Each row is a point on a tangle of strands that fork, close into loops and nearly touch. The rows are in no order.
In the rows, zero is written as 128.
Points whose rows are less than 215 apart are linked; no others are. Some points are linked to none.
z895: [ 59  94 109 139 132 149 131 145 118 166 139 171 109 121 184 156  78 173
  93 108 159 140 134 113  78 111 140 101 163 152 164  81  85 116  94 160
 158 125  86 153 190 123 121 170  99 130 165 139  74 132 174 103  75 148
 133 148 139 122 118 131 143 148 147 124 162 130 171 115 141 157 151 144]
z92: [104 146 115 139 163  99 158  52 158 164 150 132  89 118 181 142 103 119
 143 143 122 134  94 123  71 115  99 104 149  28  96 200 123 131 115 126
 206 101 116 123 208 134 103 126 140  89  89 137 105 164 135 151  98 158
 157 114 164  99  96 114 101 130 139 123 182 139 101 113 145  98  91 137]
z933: [109 106 130  93 121  98 187 147 121 113 129 119 103 125 152 131 174 125
  88 140 161 164 143 182 142 126  54 155 145 112 107 116 125 139 112 118
 141  84 140 130 118 135 109 119 130 128 130 160 129 190 116 143 160 111
 134 163  86 107 130 142 151 125  98  95 187 104 125 128 118 132  56 107]
z148: [147 141 111 117 119 120 136 115 125 109 177 146  72 149 124 106 122 153
 110 123 147 163 109 135 122 132 105  93  89 114 129 111 116  69 117 140
 152  95 109 117  92 137 123 128 140  97 107 201 145 132 119 101 171 138
 124 127 115 127 122  78 130 168 158 102 160 103 102 141 111 121  75 114]
z565: [114 103 165 146 129 190 139 152 106 190  73 154  90 110 107 118  93 102
 132 180  80  33 100 113  97 134 107 166 208 130  93 122 132 111 158 118
 132 142 160 187 117 116  97 144  67 138 143 120 119 101 117 137  92 111
 118 170 134 163 100 205 118 144 174 185 111 107 166 129 160 148 110 123]
z144: [ 88 118 115 131 138 109 179 139 148 135 124  81 231 123 146 149 150 119
 150 131 153 160 154 148 105 117 125 156 148 115 120 139 120 187 108 124
 121 144 148  86 147 118 186 128 153 130 137  44 121 107 139 142 117 108
 142  97 132  86 128 149 101  64 108 113 150 163 143  91 126 141 159 109]
z690: [132 118 115 133 191  89 180  62 178 127  99  86 140 115 140 161 157 113
 166 136 175 155 110 116 127 156 143 156 138  90 131 221 159 195 114 102
 157  99 171 108 174 143  84 119 173  81  86  49  86 166 124 148 144 154
 170 122 131  85 113 132 127  76 100 130 180 139 119  79 135  93 130 133]
z614: [154 154 155  75 103 132  77 145 118 120 141 127 104  97 147 159 204  75
  96 125 145 129  96  92 158  98 147 124 115 139 134 133 106  96 156 112
 109 116 165 147 141 126 129 139 147 152  84 179 111 165  87 177 169 128
 148 156  59 123 116 125 141 160 108 117 112 136  87 177 181 185 117 144]
z525: [104 119 118 166 189 118 171  83 172 166 131 136  82 128 157 147  57 138
 156 139 132 129 111  75  72 110 120 100 179  76  92 206 119 133 112 110
 205  99 102 112 209 115 104 112 144  82 141  85  72 152 120 127 100 139
 156 113 157  83 115 130 119 116 138 122 150 154 120 120 138  84 126 126]
z161: [ 69 105 120 140 125 129 165 143 124 142 129 108 192 134 126 140 113 141
 127 150 140 131 143 100  73  98 124 140 154 117 125 129 114 152 100 116
 143 122 137 107 177 117 160 168 125 145 141  81  83 124 144 129 104 117
 132 147 134  95 136 154 120  96  96 112 132 165 144 101 145 142 155 119]
z232: [144 154 154 127  68 136 104 172  68 107 119 150  77 147  81  78 132 133
  66 134 115  79 149 143 167 107 154 140 132 150 100  83 127  95 128 131
 106  83 121 123  75 121 139 113  78 147 119 152 149 149 130 131  97 101
 121 157 113 157 140 111 135 176 100 127  71 109 136 130 119 160  82 120]
z972: [173 178 116 115 147 195 112 138 132 112  96  89 130 161  64  98  99 122
 178 110 116 144 168 121 184 118 126 100 103 143 154 125 169 148 127 130
 107  91  98  90 106 141 175 101 116 122 163  99 141 113 142 133  97 124
 107  88 187 162 144 120 124  95 157 136  85 143 132 160  56  90 162 125]
z133: [158 139 102 115 141 121 128 103 129 124 155 146 100 150 112  83 146 176
 130 152 115 148 105 157 124 160  67 142  90 125 115 104 112  92 132 146
 132 143 120 107  45 132  82 140 163  90  99 195 181 107 102  76 166 121
 118 126 113 132 110  94 122 183 133 110 160 121  98 126 127 115  91 120]
z95: [135 152 109 116 128  67 129  97 113 129 137 117 132 102 194 178  99 126
 185  82 142 150 136 116 132 112 154  76 105 110 157 147 124 121 144 149
 175 149  70 163 100 109 159 101 142 143 135 148 133 115 145 131 171 162
 118  84 141 149 136  68  95  90 184 144 114 150 128 132 124 118 148 127]
z985: [127 136 112 160 163 115 178  73 150 165 179 149 115 145 141 102 108 150
 122 197 114 128  90 150  63 135  76 133 111  68  82 163 111 110 120 140
 189 131 132 128 157 148  87 165 146  80  73 153 166 126 118  97 107 145
 157 109 159 107  92 105 103 157 143 123 167 122 118  90 151 107  99 133]
z702: [104  64 120 145 166 163 134 108 130 167 145 158 112  97 176 169  76 148
 143  88 129 114 125  55 117 136 171  84 157 168 110 141 101 112 103 126
 154 134  84 115 222  91 105 123 136 115 168  91  40 107 137 101 117 159
 134  86 165  73 109 133 156 135 143 104 153 139 136 137 131  94 207 148]
z200: [173 134 101 137 153  77 131 117 152 127 165 133 156 166 134 102 137 156
 207 102  95 164 153 197 138 146  90 100  93 129 138 118 130 152  88 163
 141 160  89 112  92 133 148 117 168 111 131 136 204  99 149  83 158 154
  90  74 160 122 112  94 107 126 165 139 129 120 104 131  85  83 136 139]
z475: [142 134 142 102  97 115 117 157 117 124  93 113 147 147 132 104 189  94
  72 130  99 126 106 156 142 140  67 180 134 130 115  77  95 111 152  94
  74 160 170 135  63 149 104 146 104 135  81 177 190 150 101 136 131  96
 117 178  86 139 147 149 102 172  86 140 130 117 116 122 154 178  89 149]
z138: [107 133 115 113  48  92 127 169 127  96 162 125 181 132 163 137 144 146
 116  63 115 161 197 156 101 107 139 108  98 124 157  88 141 129 114 151
  92 147 131 132  91 131 179 136 130 137 144 161 141  86 171 127 127 116
 105 120 148 134 171 120 111 107 130 139  97 158 131 132  92 169 155 130]
z224: [163 145 142  72 143 130  66 125 164  91 158 102 157  82 152 178 229  70
 113 104 153 144 139  99 145 120 157 160  98 137 145 133 125 143 176 120
  90 132 171 133 119 131 137 133 162 160  97 152 139 136  52 154 183 111
 116 120  82 127 138 110 162 135  80  89 110 113  96 156 165 153 130 122]
z528: [ 97 103 121 126 140  99 152 152 161 123 142  83 218 116 145 151 181 113
 121 124 174 173 158 180 160 139 133 177 155 133 109 123 149 199 119 125
  97 139 174  86 114 132 155 128 166 123 118  60 127 119 132 149 148  92
 134 117 123  86 149 168 129  53 100  89 160 128 148 113 121 139 133 100]
z953: [130 157 126  93  98 131 120 135 146  86 179 117 185 140 127 119 176 129
 136 106 112 144 145 105 113 127 159 116  75 143 149 109 130 123 129 128
  88 149 135 107 127 130 186 137 139 146 103 146 143 101 132 118 145 106
 104 102 132 124 140  94 127 138 124 124  84 140 125 128 114 162 158 141]
z531: [174 186 137 136  96 108  71 172  87 126 103 147  81 169 108 101 106 113
 130 106 103 151 124 103 147 138 131  95 103 144 128 108 136 101 163 144
  96 128 107 151  41 125 114 159  85 114 115 212 157 126 111 135 133 115
 120 145 107 220 151  95 126 167 174 164 100 144 133 162 104 137 108 118]
z326: [ 93 115 116 117 124  78 184 141 167 111 190 144 131 134 162 125 177 138
  90 139 164 165 144 178 104 130  88 136 130 112  83 114 131 125  83 130
 150 107 154 103 164 129 131 151 167 107 115 144 123 180 151 121 149 118
 153 129 119 103 119 130 165 139  99  81 183 119 118 121 100 119  55  90]
z815: [161 160 155 134 107 140 119 168 139 100  75 109 138 169  57 104 118  86
  87 155  55  90 102 102 157 134 110 175 149 111 123 110 114 120 158 121
  59 182 144 141 119 161 114 119  70 160  97 137 201 109 134 126  68  74
 144 165 150 159 132 153 105 139 100 183  79  97 145 113 125 141 110 128]
z490: [118 158  95 147 161 145 150 119 148 142  91  96 145 111 134 153  75 129
 173  94 157 130 164 119 129 120 138  95 151 135 158 153 130 149 141 120
 161 135  82  93 134  91 194  68 139 129 188  31 105  97 135 119 116 140
 117  75 147 119 132 105  74  55 166 128 121 165 142 103  86 113 161 125]
z205: [127 139 112 176 154  85  91 105 108 158 152 177 111 133 173 169  63 157
 185  90 132 138 117 109  99 133 175  56 101 125 159 141 131  92 156 152
 187 136  57 177 123 119 133 130 134 122 137 178 120 114 177 107 138 176
 109 101 156 148 124  73 116 117 196 153 127 134 133 152 133  76 165 146]
z2: [ 78 118 109 137 128 121 163 142 120 129 132 151 103 107 170 159  66 159
 119 138 159 138 131 129  73 117  85 110 151  92 157 119 102 106 110 147
 193  84  74 150 171 116 152 124 105 124 172 147 112 164 159 130 106 137
 140 136 133 124 125 120 136 128 161 121 167 128 149 127 112 121  75 124]
z701: [ 93  85 111 198 181 142 149 108 154 164 154 158 104 142 154 160  41 169
 139 118 146 123 114  67  67 125 131 105 191 120 106 144 101 110 102 122
 169 106  83 112 224 105 103 133 125  90 179  86  43 136 132  83  89 145
 154 107 155  79 120 125 164 146 135 101 155 147 131 122 131  79 139 150]
z181: [137 130 138 115  80 114  82 163 135  87 116 118 155 142 104 126 197  67
  61  96 103 134 125 136 191 112 109 173 145 126 130  98 108 135 157 100
  70 143 174 139  95 158 130 121 103 163  71 159 162 166 106 162  95  53
 128 157  97 122 152 149 113 112  61 120  77 105 112 142 138 180 115 126]
z57: [141 159 155 117 100 180  83 160  88 130 110 176 106 101 116 111 114 104
 119 141  85  93  92  79 157 133 144 111 112 155 123 150 131 105 148 121
 126 155 145 134 155 108 108 114 102 151 122 138 126 125 132 145 120 117
 135 144 136 141  94 162 136 140 147 137  85 157 138 179 150 140 184 136]
z761: [114 101 108 189 191 172  95 142 148 164 106 167 145 158 135 114  58 142
 178  94  88 141 138 111  69 154 152 104 164 157 136 114 128 133 143 138
 153 172  77 141 148  99 132 133  94 122 201 129 108  84 155  85  74 142
  77 113 180 156 139 137 117 133 173 180 103 142 188 135 112  99 197 170]
z279: [139 116 126  97 159 113 132  66 180 104 177 101 154 110 128 160 169 106
 140 168 153 139 112  66 104 137 188 139  84 113 119 170 141 110 114 105
 139 117 158 104 174 144 124 159 177 125  72 114 113 136 109 133 184 146
 145 109 131  93 127  98 166 126  75 120 149 119  85 107 167 111 145 125]
z142: [125 137  91 128 158  68 178  99 178 121 145 125 126 115 191 140 149 127
 152 104 146 157 156 204 146 156  61 137 134  75  80 162 126 172 110 133
 170 130 111 108 159 106 126  90 193  74 126  74 146 167 144 111 139 149
 162  74 152 108 102  98  92  97 136  93 172 128 124 115  82  85  81 104]
z870: [ 86 112 128 140  66 157  87 160  72  99 156 167  96 132 115 129 126 166
  87  85 160  99 170 123 146 121 176  99 110 200 132  86 125 109  87 146
  90  96  99 133 175 128 141 136  86 137 160 117  77 110 186 113  59 137
 121 142 145 140 125 101 156 164 120 109  96 130 149 131 111 163 173 148]
z621: [191 167 114  97 124  70  66 109 105 140 136 133 106 142 171 143 160 116
 153 111 116 163  98 116 126 132 120  75  94 119 143 152  93 123 162 148
 102 165 105 152  70 132 127 162 145 120  71 219 167 125  72 125 198 155
 127 109  88 153 138  80 108 157 154 122 117 150 100 163 150 159 131 148]
z54: [180 155 101 125 134  93  91  83 104 145 151 152 121 153 142  98 165 159
 152 150 103 158  79 143 132 154  74 140  91 115 139 136  87 120 154 157
 109 193 127 135  52 147 104 160 151  96  65 199 186 102  77  91 183 137
 131 121 102 134 114  89 105 178 136 119 145 137  92 133 153 144 134 156]
z159: [120 134 148  99 100 150 104 146  90  87 132 119 108  90 119 153 157 104
 118 127 130 125 154 130 211  80 164 110 135 149 133 148 150 150 149 110
 123  99 144 132 126 122 132  83 121 163 144 106  93 162 106 174 141 106
 151 126 102 130 138 144 133  85 103 105  89 132 137 180 118 159 131 113]
z438: [112 141 146 137  69 139 136 157 127 124 121 132 170 154  86  98 119 113
  64 148  90  80 128 112  97 118 124 163 150 131 127  76 113 110 136 123
  94 169 164 136 143 138 149 160  66 155  92 125 169 103 151 129  60  86
 124 165 151 143 152 156 104 145 107 176  80 131 149  89 152 184 135 145]
z202: [110 130 116 138 174  66 190  87 173 142 108 114 145 119 181 146 157 121
 164 125 157 156 134 170 114 162  89 162 145  76  93 198 139 203 108 109
 152 121 147  88 178 123 102 109 182  77  98  45 120 158 127 131 120 155
 172  95 149  90 100 110 109  85 121  94 181 154 122  91 118  86 103 110]
z944: [137 107 134 147 137 202  94 148 106 177  92 193 116  85 143 101  86 102
 131 120  58 107  87  95 129 158 119 131 157 153 112 149 112 128 131 123
 142 165 138 140 165  73 106 122 103 130 146 147  89  92 125 126 110 137
 108 147 175 129 109 180 137 127 174 162 109 160 177 157 146 116 218 138]
z234: [140 140 141 147  66  68 109 158  76 142 100 168 125 159 153 122  97 129
  89 113 107 141 123 119  89 150 129 118 139 132 140  82 124  92 164 141
 117 138 109 182  51 129 128 172  77 156 123 202 165 134 127 154 136 116
  97 143  95 212 161 121 115 165 175 175 137 139 145 142 145 159  80 133]
z186: [136 171 156 137  77 150  75 180  60 142 110 217  82 114 140 116  93 126
  72 118 101  88  95 102 153 137 160 114 130 175 135 111 104  89 149 138
 126 148 132 171 128 101 106 134  76 137 109 173 135 134 155 133 106 126
 133 164 130 178 101 146 143 176 168 150 112 146 143 157 151 171 151 131]
z789: [141 114 125 153 178 154 166  97 157 128 116  94 137 141  68  87  93 164
 152 198 118 126 105  85 115 142 150 112 119 132 118 190 144 112 104 117
 154 109 141  80 146 168  86 139 159  97 133  87 109 108 115  93 135 121
 159 133 130  96 121 119 130 124 116 105 125 131 111 101 133  84 134 121]
z147: [102 107 127 164 121 185 116 138  91 121 124 142  70 143  66 115  48 172
 119 142 179  91 138 135 113 125 131  96 118 155 131 102 131  76  94 149
 153  54  90 127 157 121 146 133 101 113 189 110  85 111 142 109  89 162
 127 126 144 120 112 107 178 157 151 109 121 117 127 136 104  99  93 134]
z852: [156 124 127 116 207 111 135  38 188 135 121  87 146  92 123 137 166 122
 173 157 135 142  85  78 119 147 151 169  90 103 123 202 143 156 117 106
 128 122 161 104 162 159  99 130 186 124  76  82 113 142 121 147 168 165
 145 110 142  85  99 121 126 104  86 143 151 127  87  88 181  81 165 132]
z935: [104 152 121 110 157 132 146 108 123 140  90 120 115  94 187 170  97 119
 162 112 159 138 125 111 134 102 125 102 146 102 142 169 112 148 149 118
 197 142  87 138 146  97 146  85 130 137 152  92  95 133 139 144 143 146
 128 119 144 125 108 133  72  70 172 139 129 148 136 124 134 128 155 125]
z115: [113  80 119 167 178 192  94 128 147 205 109 197 131 119 166 107  70 134
 145 115  97 127  93 113  88 149 137 126 180 153 110 113  95 121 129 124
 169 177 107 162 167  77 122 159 114 111 154 150  78  96 140 100  97 171
 102 134 168 141 120 160 125 139 190 179 127 142 183 132 152 121 199 153]
z757: [110  81 121 104  80 124 159 195 150 103 143 116 158 136 116 132 141 139
  85  96 176 125 218 207 141 120  73 144 138 138 102  70 137 159  76 143
 110 102 143 126 100 114 178 151 153 123 161 118 142 131 156 132 138 104
 106 122 106 109 157 167 126  89  96  91 135 104 142 132  83 152  78  74]
z106: [132 146 133 106 125 141 116  97 137 103 183 139  74 134 125 139 111 148
 139 128 150 121 115  78 130 113 176  70  78 121 127 129 123  58 137 135
 145  92  96 108 137 138 145 119 147 113 109 165 112 121 133 105 168 149
 140 112 123 123 121  70 151 156 157 106 133 114  90 163 109 123 122 121]
z755: [136 114 155 160 103 142 104 161 130 117 122 122 156 109  49  77 167 107
 105 189 112 100  86 104 168 112 192 138 117 147 128 147 142 131 105  86
  99 135 210 138 151 163  89 152 122 138  96  88 109 147 123 155 104 108
 157 161 115 123 114 163 145 158  54 129  68 138 121 103 178 138 144 140]
z459: [151 120 175 122  81 158 103 134  68 146 122 176  90  54  96 103 132  88
 110 145  90  71  80  86 156 133 163 108 112 151 133 183 150 111 120 113
 121 125 196 142 176  98  87  97 130 142 113 143 100 133  98 180 121 149
 162 152 121  98  87 177 168 148  95 121  95 153 114 160 171 129 185 136]
z342: [ 88  81 110 140  57 139 133 180 108  98 128 115 165 154  85 124 102 161
  95 101 151  88 207 174 107 126 112 137 132 138 122  86 136 139  80 149
  98  72 128 124 137 113 195 146 105 124 181 105 117 100 162 118  78 110
 107 130 125 120 171 126 145 105  90 107 106 132 145 119  86 159 117 119]
z748: [113 107 139 174 154 174 128 156 114 168  84 161  95 128 112 124  73 126
 142 159  85  61 102 106  59 143 129 148 183 135 123 108 139 101 173 121
 163 151 122 211  90 118 115 145  81 142 160 145 126 107 134 124 108 118
  99 147 123 198 118 180 100 155 199 181 148 114 172 130 138 143 104 118]
z104: [154 137 110  85 154 103 136  84 143 106 185  81  97  84 168 178 186  97
 122  69 175 177 152 153 171 124 102 148 105 138 131 142 142 156 144 127
 135 129 139 124  85  99 118  77 192 112 128 124 115 150  98 118 216 130
 117 111 106 104 136 120 147 101 112  77 174  90 116 132  91 117  93  93]
z338: [141 130 138 111 131 155 133 135 134  89  71  81 152 158  47  93 143 130
 105 149  68 109 136 163 172 152  97 178 144 116 123 103 142 149 131 120
  51 139 151 103  91 160 114 114 112 159 130 119 187 120 114 117  98  82
 116 158 132 143 155 160 127 125  93 126 105 100 146 121 112 111  98 116]
z218: [107  86 131 136 120 109 108 154 145 108 122  92 216 111 106 136 191  96
 112 143 157 146 139 163 173 118 157 177 155 127 135 142 150 200 120  99
  84 108 208 115 123 164 126 136 134 146  92  85 115 140 105 174 130  82
 129 153 117  90 172 171 144  59  62  91 122 122 143 118 152 137 143 124]
z911: [134  90 118 125 117 135 143 159 167 109 131 102 179 148  89 121 153 144
 102 111 162 137 204 203 161 151  85 162 148 143 101  81 163 198  82 137
  87 117 163  98  97 125 162 133 183 114 158  75 135 131 134 118 143 110
  97 133 115  96 160 170 156  76  87  80 137  96 148 137  90 102 104  85]
z654: [101 130 141 107 131 128 161  91 118 148 122 114  97  70 180 189 127  99
 139 126 162 134 116  89 147  82 147 117 151 118 131 181 134 133 122 119
 181 109 131 130 193 110 131  98 143 136 127 101  58 163 140 181 141 161
 170 146 125  96  96 160 130  80 124 137 159 132 102 148 150 136 142 127]
z751: [126 129 117 118 157  64 138 103 166 127 151 129 137 132 188 140 204 151
 175 105 141 169 142 207 160 129  45 179 128 128 102 122 110 196 127 127
 139 190 115 121 103 122 119  88 194 122 116  83 157 167 156 105 176 146
 130  81 134 117 104 124 106 110 117 108 157 118 105 120 118 105 123 119]
z322: [100 102 165 106 100 119 140 110  98 133 130 144  89  74 143 161 148  87
 131 154 159 124 103 107 159  72 158 120 155 136 142 158 148 126 106 127
 154 101 173 148 196 135 113 126 136 146 113 141  65 198 132 207 139 155
 170 170 102  92  92 172 171 111  95 138 153 134  94 143 165 150 125 125]
z268: [135 113 151 112 122 129 131  82 157  82 191 115  97 119 118 164 130 120
 131 150 153 109 128  52 126 123 224  96  89 139 109 157 143  68 127 126
 125  99 118 100 183 138 128 142 162 123 106 118  95 125 114 123 177 142
 152 104 119 101 138  80 192 141 102 114 152 107  68 137 134 118 139 116]
z18: [170 178 125  73 167 138 112  95 168 122 124  63 159  76 173 157 188  91
 144  84 147 148 137 111 192 124 179 148  88 127 169 152 146 173 184 116
  96 154 119 118 100  99 170  75 153 174 129  90 162 115  80 144 181 122
 114  65 112 149 151 104 103  87 123 136 122 127 124 114 119 125 158 115]
z12: [116 126 128 179 157 156 181 103 157 152 178 137 107 157  90  99  70 171
 108 197 133 116  78  91  68 118 143 110 119 118 103 147 127  68 129 133
 180 119 134 108 156 158  92 156 133  83 116 114 115  98 116  86 116 140
 154 124 143 104 116 108 126 166 152 121 142 133 111  85 144 108 128 125]
z44: [140 132 113 117 163 135 146 132 114 134  80 105 136 148 127 108  98 118
 168 171 102 139 104 150 109 146  78 129 127  90 124 151 110 135 154 125
 161 144  90 134  85 136 114 118 103 129 144 145 164 113 120 123 139 120
  96 149 115 169 114 138  78 108 171 163 146 118 145 124 134 111 109 134]
z628: [ 95 107 156 128  81 123 141 133  81 129 132 151  87 114 106 113 154 130
  89 169 150 115 105 130 144  72 169 121 158 138 124 126 141  97  99 128
 153  86 151 133 158 145 127 119 117 152 122 134  82 187 129 174 137 126
 165 186  87 112 116 135 178 167  90 110 143 114  99 112 158 154  90 132]
z937: [169 151 101 126 146 144 120 131 146 125 126 102 156 181  82  94  97 133
 189 104 113 155 168 166 120 145 111  87  73 121 153 110 153 131 109 144
 119 114  96 105  83 141 169 112 132 104 158 154 167  81 146 112 111 152
  88  87 178 144 144 106 122 120 166 155 106 143 128 142  57  78 148 138]
z827: [165 137 124 108 139  68 118 104 136 123 139 121 170 151 166 120 187 134
 202  93  91 175 136 193 158 134  83 135 103 140 145 130 100 179 111 145
 109 214 107 130  88 127 140 111 171 142 103 132 202 120 138 112 187 148
 100  81 145 121 118 111  95 123 148 129 137 121  95 124 116 111 150 149]
z875: [125  91 145  82 103  99 148 167 117 117  95 106 123 128 138 118 182 117
  84 122 129 121 138 188 145 141  39 171 145 135 100  81 113 124 139  92
  84 119 147 141  64 136  89 126 117 141 122 172 176 169 122 124 155 102
 100 170  80 126 148 158 108 140  90 116 164  89 121 136 128 157  63 118]
z768: [ 99 108 111 161 132 148 149 131 107 130 108 149  60 105 112 147  47 150
 122 150 169 102 137 133 110 109  96 109 168 107 150 128 129 114  91 154
 175  44  68 136 172 118 141 109 105 114 211 108  86 168 130 134 102 139
 161 129 123 120 102 124 174 126 150 106 155 104 128 139 112  91  58 115]
z275: [148 173 125 104 138 146 113 112 137 112 144 106 183 150 104  84 177 128
 134 150  77 155  94 106 127 142 137 145  87 113 144 113 117 130 135 115
  72 182 160  97 114 160 153 141 148 153  86 132 167 101 113 125 141 107
 116 124 123 126 116 113 113 146 110 116 100 130 119 128 152 138 154 147]
z313: [170 205 136 136 133 176 101 138 137 122 146 133 120 174  77  68 131 140
 131 166  72 121  92  88 130 139 148 122  89 134 153 116 127 102 158 146
  83 182 139  93  94 162 123 144 116 107 104 147 178  63 114 111  96 107
 134 125 145 172 109 105 111 183 152 147  83 144 122 122 127 136 160 131]
z172: [ 94  91 128 170 118 196  86 150  74 137 131 160  78 142  95 118  66 168
 115 105 154  92 157 132 133 144 154  86 127 193 118  95 129 103  87 143
 114  85  83 122 178 105 116 136  81 115 207 103  79 112 155  95  50 154
 110 123 149 134  94 117 175 169 142 107 116 125 159 134 101 110 152 154]
z318: [158 150 108  87 183 123 140  52 142 103 126  75  82 106 151 161 158 123
 164 108 147 166 121 117 186 130 119 129 106 113 131 183 139 136 170 120
 145 108 113  96  98 132 107  63 174 114 113 126 127 139  86 115 207 142
 127 110 114 122 122  87 105  97 123 111 159 108  93 153 121  85 125 118]
z128: [118 127  94 176 156 152 116 137 134 140 124 126 167 173 102 127  54 162
 179 106 115 132 160 132  50 152 121  92 112 138 154 112 142 117 126 149
 141 119  84 120 130 126 162 125  98 115 209 113 133  72 160  90  71 151
  84 111 167 131 150 114 115 130 166 159 103 145 159 126  87 105 160 161]
z13: [104  68 144 145 102 106 118 161 124 105  97 111 193 132  60  93 175 114
  95 169 140 107 133 162 160 128 168 161 158 132 110 134 148 157 105  93
  85  96 197 131 127 177 108 151 114 140  94 104 129 164 117 151 108  84
 140 174 100 114 154 155 144 104  34 100  94 118 142  87 158 144 105 124]
z359: [133 140 115  75 140 101 151  84 167 110 201  75 130  73 183 198 165  80
 117  89 193 161 157 142 153 107 168 148 113 123 127 151 160 131 147 143
 155 111 122 130 124  97 157  97 172 128 129 105 107 131  99 135 193 126
 138  90 110  98 156 104 156  88 107  82 172  90 124 112  98 148 101  84]
z518: [112 109 149 117 100 104 181 143  92 132 130 127  73 130 103  89 147 139
  68 174 157 103 110 161 124 107 129 148 154 122 119 100 134  88  90 132
 147  57 152 128 129 144 119 130 111 139 117 157 129 176 127 145 137 107
 153 174  85 116 127 122 170 190 101 105 164  87 111  93 143 142  49 114]
z382: [170 189 122 134 132 159  74 142 124 128 122 141  94 169  90  88 104 125
 166 153 100 137  99  98 156 139 132 106  90 128 138 131 136  90 166 150
 116 148 109 120  61 147 106 146 113 101 129 184 158  97 112 113 132 108
 127 121 124 200 114 105 109 171 174 144 101 146 124 164 101 114 146 119]
z661: [ 98 110 138 168  98 169 145 162 101 145 120 141 141 149  77 105  86 157
  88 160 100  47 135 110  87 134 144 145 158 168 116  81 129 107 119 121
 109 131 138 135 159 121 135 155  66 141 153  87 122  97 137 104  54  99
 120 153 147 146 144 151 130 168 125 141  84 128 161  91 139 158 142 145]
z334: [123 154 129 133  76 117  78 177  92  79 143 163  94 147 120 130 127 149
 101  68 123 115 180  98 166 130 163 117  92 184 152  77 147 108 118 157
  66 125 116 151 140 124 135 134  71 145 143 154 115 110 196 124  55 108
 114 148 165 158 139  98 153 144 131 153  68 141 147 155  88 168 189 141]
z171: [149 130 140 106 118  74 115 131 128 121  95 109 194 160 155 105 165 109
 169  98  76 174 133 204 139 129  83 155 123 102 138 109  85 196 136 129
  79 230 112 124  87 148 126 106 134 168 105 145 199 120 142 157 151 134
 107 112 141 135 136 151  82 118 129 157 140 133 118 123 129 129 141 155]
z700: [114 130 130 109  57  74 117 174  89 104 122 134 151 129 178 145 120 138
 106  82 114 170 167 139 109 110 121 105 128 118 159  80 121 124 135 141
 115 140 116 156  71 135 149 145 102 161 134 194 138 128 154 152 141 117
 111 137 124 158 177 117 105 113 149 158 101 152 143 147 117 166 119 136]
z715: [144  88 127 125 125 136 142 138 131 101  65  97 162 141  49 109 160 146
 110 135 117 104 162 200 174 169  76 186 152 128 106  94 161 189 101 110
  57 111 174 102  82 144 120 115 151 148 139  90 154 138 113 114 123 110
 109 150 109 107 171 181 154  94  77  89 126  86 143 139 109  90  84 100]
z90: [116 111 126 131  51 110 142 180  96 111 129 143 123 159 103  98 107 151
  60  86 152  81 175 166 104 133 128 140 121 152 128  50 125  91  92 145
 100  77 126 145  94 114 175 152  78 135 137 159 157 113 171 125  88 107
  86 142 136 139 171 129 133 173 121 139 105 106 143 122 103 173  79 128]
z516: [121 144 135  82 128 102 154  56 155 111 161  87  96  70 205 216 156  78
 129 113 181 143 125 103 154  83 174 141 121  82 128 177 141 109 150 138
 166 117 118 138 179 105 148  94 163 129 115 113  91 158 108 161 173 153
 162 101 111 114 140 108 156  88 114 137 185 105  86 124 137 144 106  95]
z849: [160 169 122 101 187 157 136  79 156 125  91  65 120  89 128 152 176 114
 160 119 154 140 126 109 208 140 182 134 116 144 156 175 163 154 176 111
 110 110 127  81 111 128 142  67 166 153 128  50 138 127  89 144 179 127
 138  77 114 128 131 110  96  68 136 128 131 122 126 137 112  82 157 120]
z374: [126 118 123 181 144 138 145 148 117 147 141 174 116 149  98 118  62 153
 132 143 128  91 107 139  34 166 139 126 124 139 159  79 147  73 153 154
 151 117 109 193  82 126 127 162  80 116 149 160 156  91 153 101  97 152
  95 116 134 185 133 131 110 185 204 161 141 117 166 107 135 130  88 116]
z743: [144 105 148 147 170 169 165 129 140 142  65  97 141 123  73  89 105 145
 161 205 112 105 103 121 136 118 133 123 148 131 129 190 157 156 106 100
 143 109 159 116 143 160  72 132 135 120 150  66 100 141 100 128 119 124
 160 171 108 102 115 176 136 101 100 133 118 127 130 103 155  99 136 139]
z448: [188 182 145  65 157 137  71 118 156 106 130 108 137  93 178 177 182  83
 146 102 138 125 133  81 177 118 159 119  67 119 159 155 121 149 193 120
 101 160 110 122 118 105 156 114 157 170 112 153 158 134  62 142 184 142
 136  80  89 164 135  98 126 128 110 145  85 140  93 172 134 144 158 131]
z151: [131 102 177 140 136 184 146 147 115 174  58 119 113 110  85  96  98 115
 140 203  76  62 100 125 130 117 113 136 183 126 103 157 147 139 132 100
 133 130 166 142 140 138  76 126  95 137 152  95 118 119 102 144  93 113
 137 180 121 129  96 199 126 119 122 171  86 122 146 118 173 120 128 146]
z760: [ 71  95 130 158 110 168 139 142 112 168 140 152 146 140 129 119  96 173
  96 144 132  94 125  92  77 106 134 127 163 158 128  84  98 113 107 126
 153 130 137 131 193 110 122 177  95 141 157 103  69 113 151 104  79 135
 130 159 140 124 123 150 139 162 121 128 119 153 160  97 154 153 166 142]
z246: [151 125 136 106  98  82  92 134 123 129  86 106 176 154 160 121 186  78
 120 100  81 172 109 167 131 138  52 164 123  98 137  94  68 178 156 101
  58 210 129 144  65 152  97 132 120 145  81 178 195 139 121 165 147 129
 117 147 114 129 145 159  91 124 101 164 137 139 112 141 146 171 130 162]
z25: [123 148 129 191 131 114  92 112 103 166 154 215 116 163 140 137  64 161
 141 109 122 141  98 120  69 155 172  81 101 148 161  98 144  90 170 154
 166 145  85 187  92 127 111 164 105 118 129 186 134 114 156 106 113 169
 105 128 134 196 125  92 129 147 204 161 134 141 149 145 143 105 140 145]

A fork is a point with three links, a tip a point with one. Leave the first point through the second and follow the links. Name the first fork or tip that comes.
z133, z148 | z827
z224, z448 | z654
z985, z12 | z935
z760, z661 | z911
z359, z104 | z614
z151, z743 | z702

A piece is all that can be reached along the links. How many separate loops has the piece of each point below (a circle has one, a figure eight two, a Y none), and how many tips (points with one link)?
z985 | loops 0, tips 9
z815 | loops 1, tips 3
z313 | loops 1, tips 0

How many points has the smallest loop of links through each point below? Write - if it is on no loop.
z234 | 8
z438 | 10
z852 | -

Name the points in between on the shortest way along the links from the first point to the second, in order.
z789, z518 | z743, z151, z565, z748, z374, z25, z205, z95, z935, z654, z322, z628
z459, z205 | z57, z944, z115, z761, z128, z937, z200, z827, z171, z246, z475, z875, z933, z518, z628, z322, z654, z935, z95
z760, z232 | z161, z144, z528, z911, z757, z342, z90
z621, z279 | z54, z133, z148, z106, z268
z172, z755 | z147, z768, z2, z895, z760, z161, z144, z528, z218, z13
z525, z151 | z92, z985, z12, z789, z743
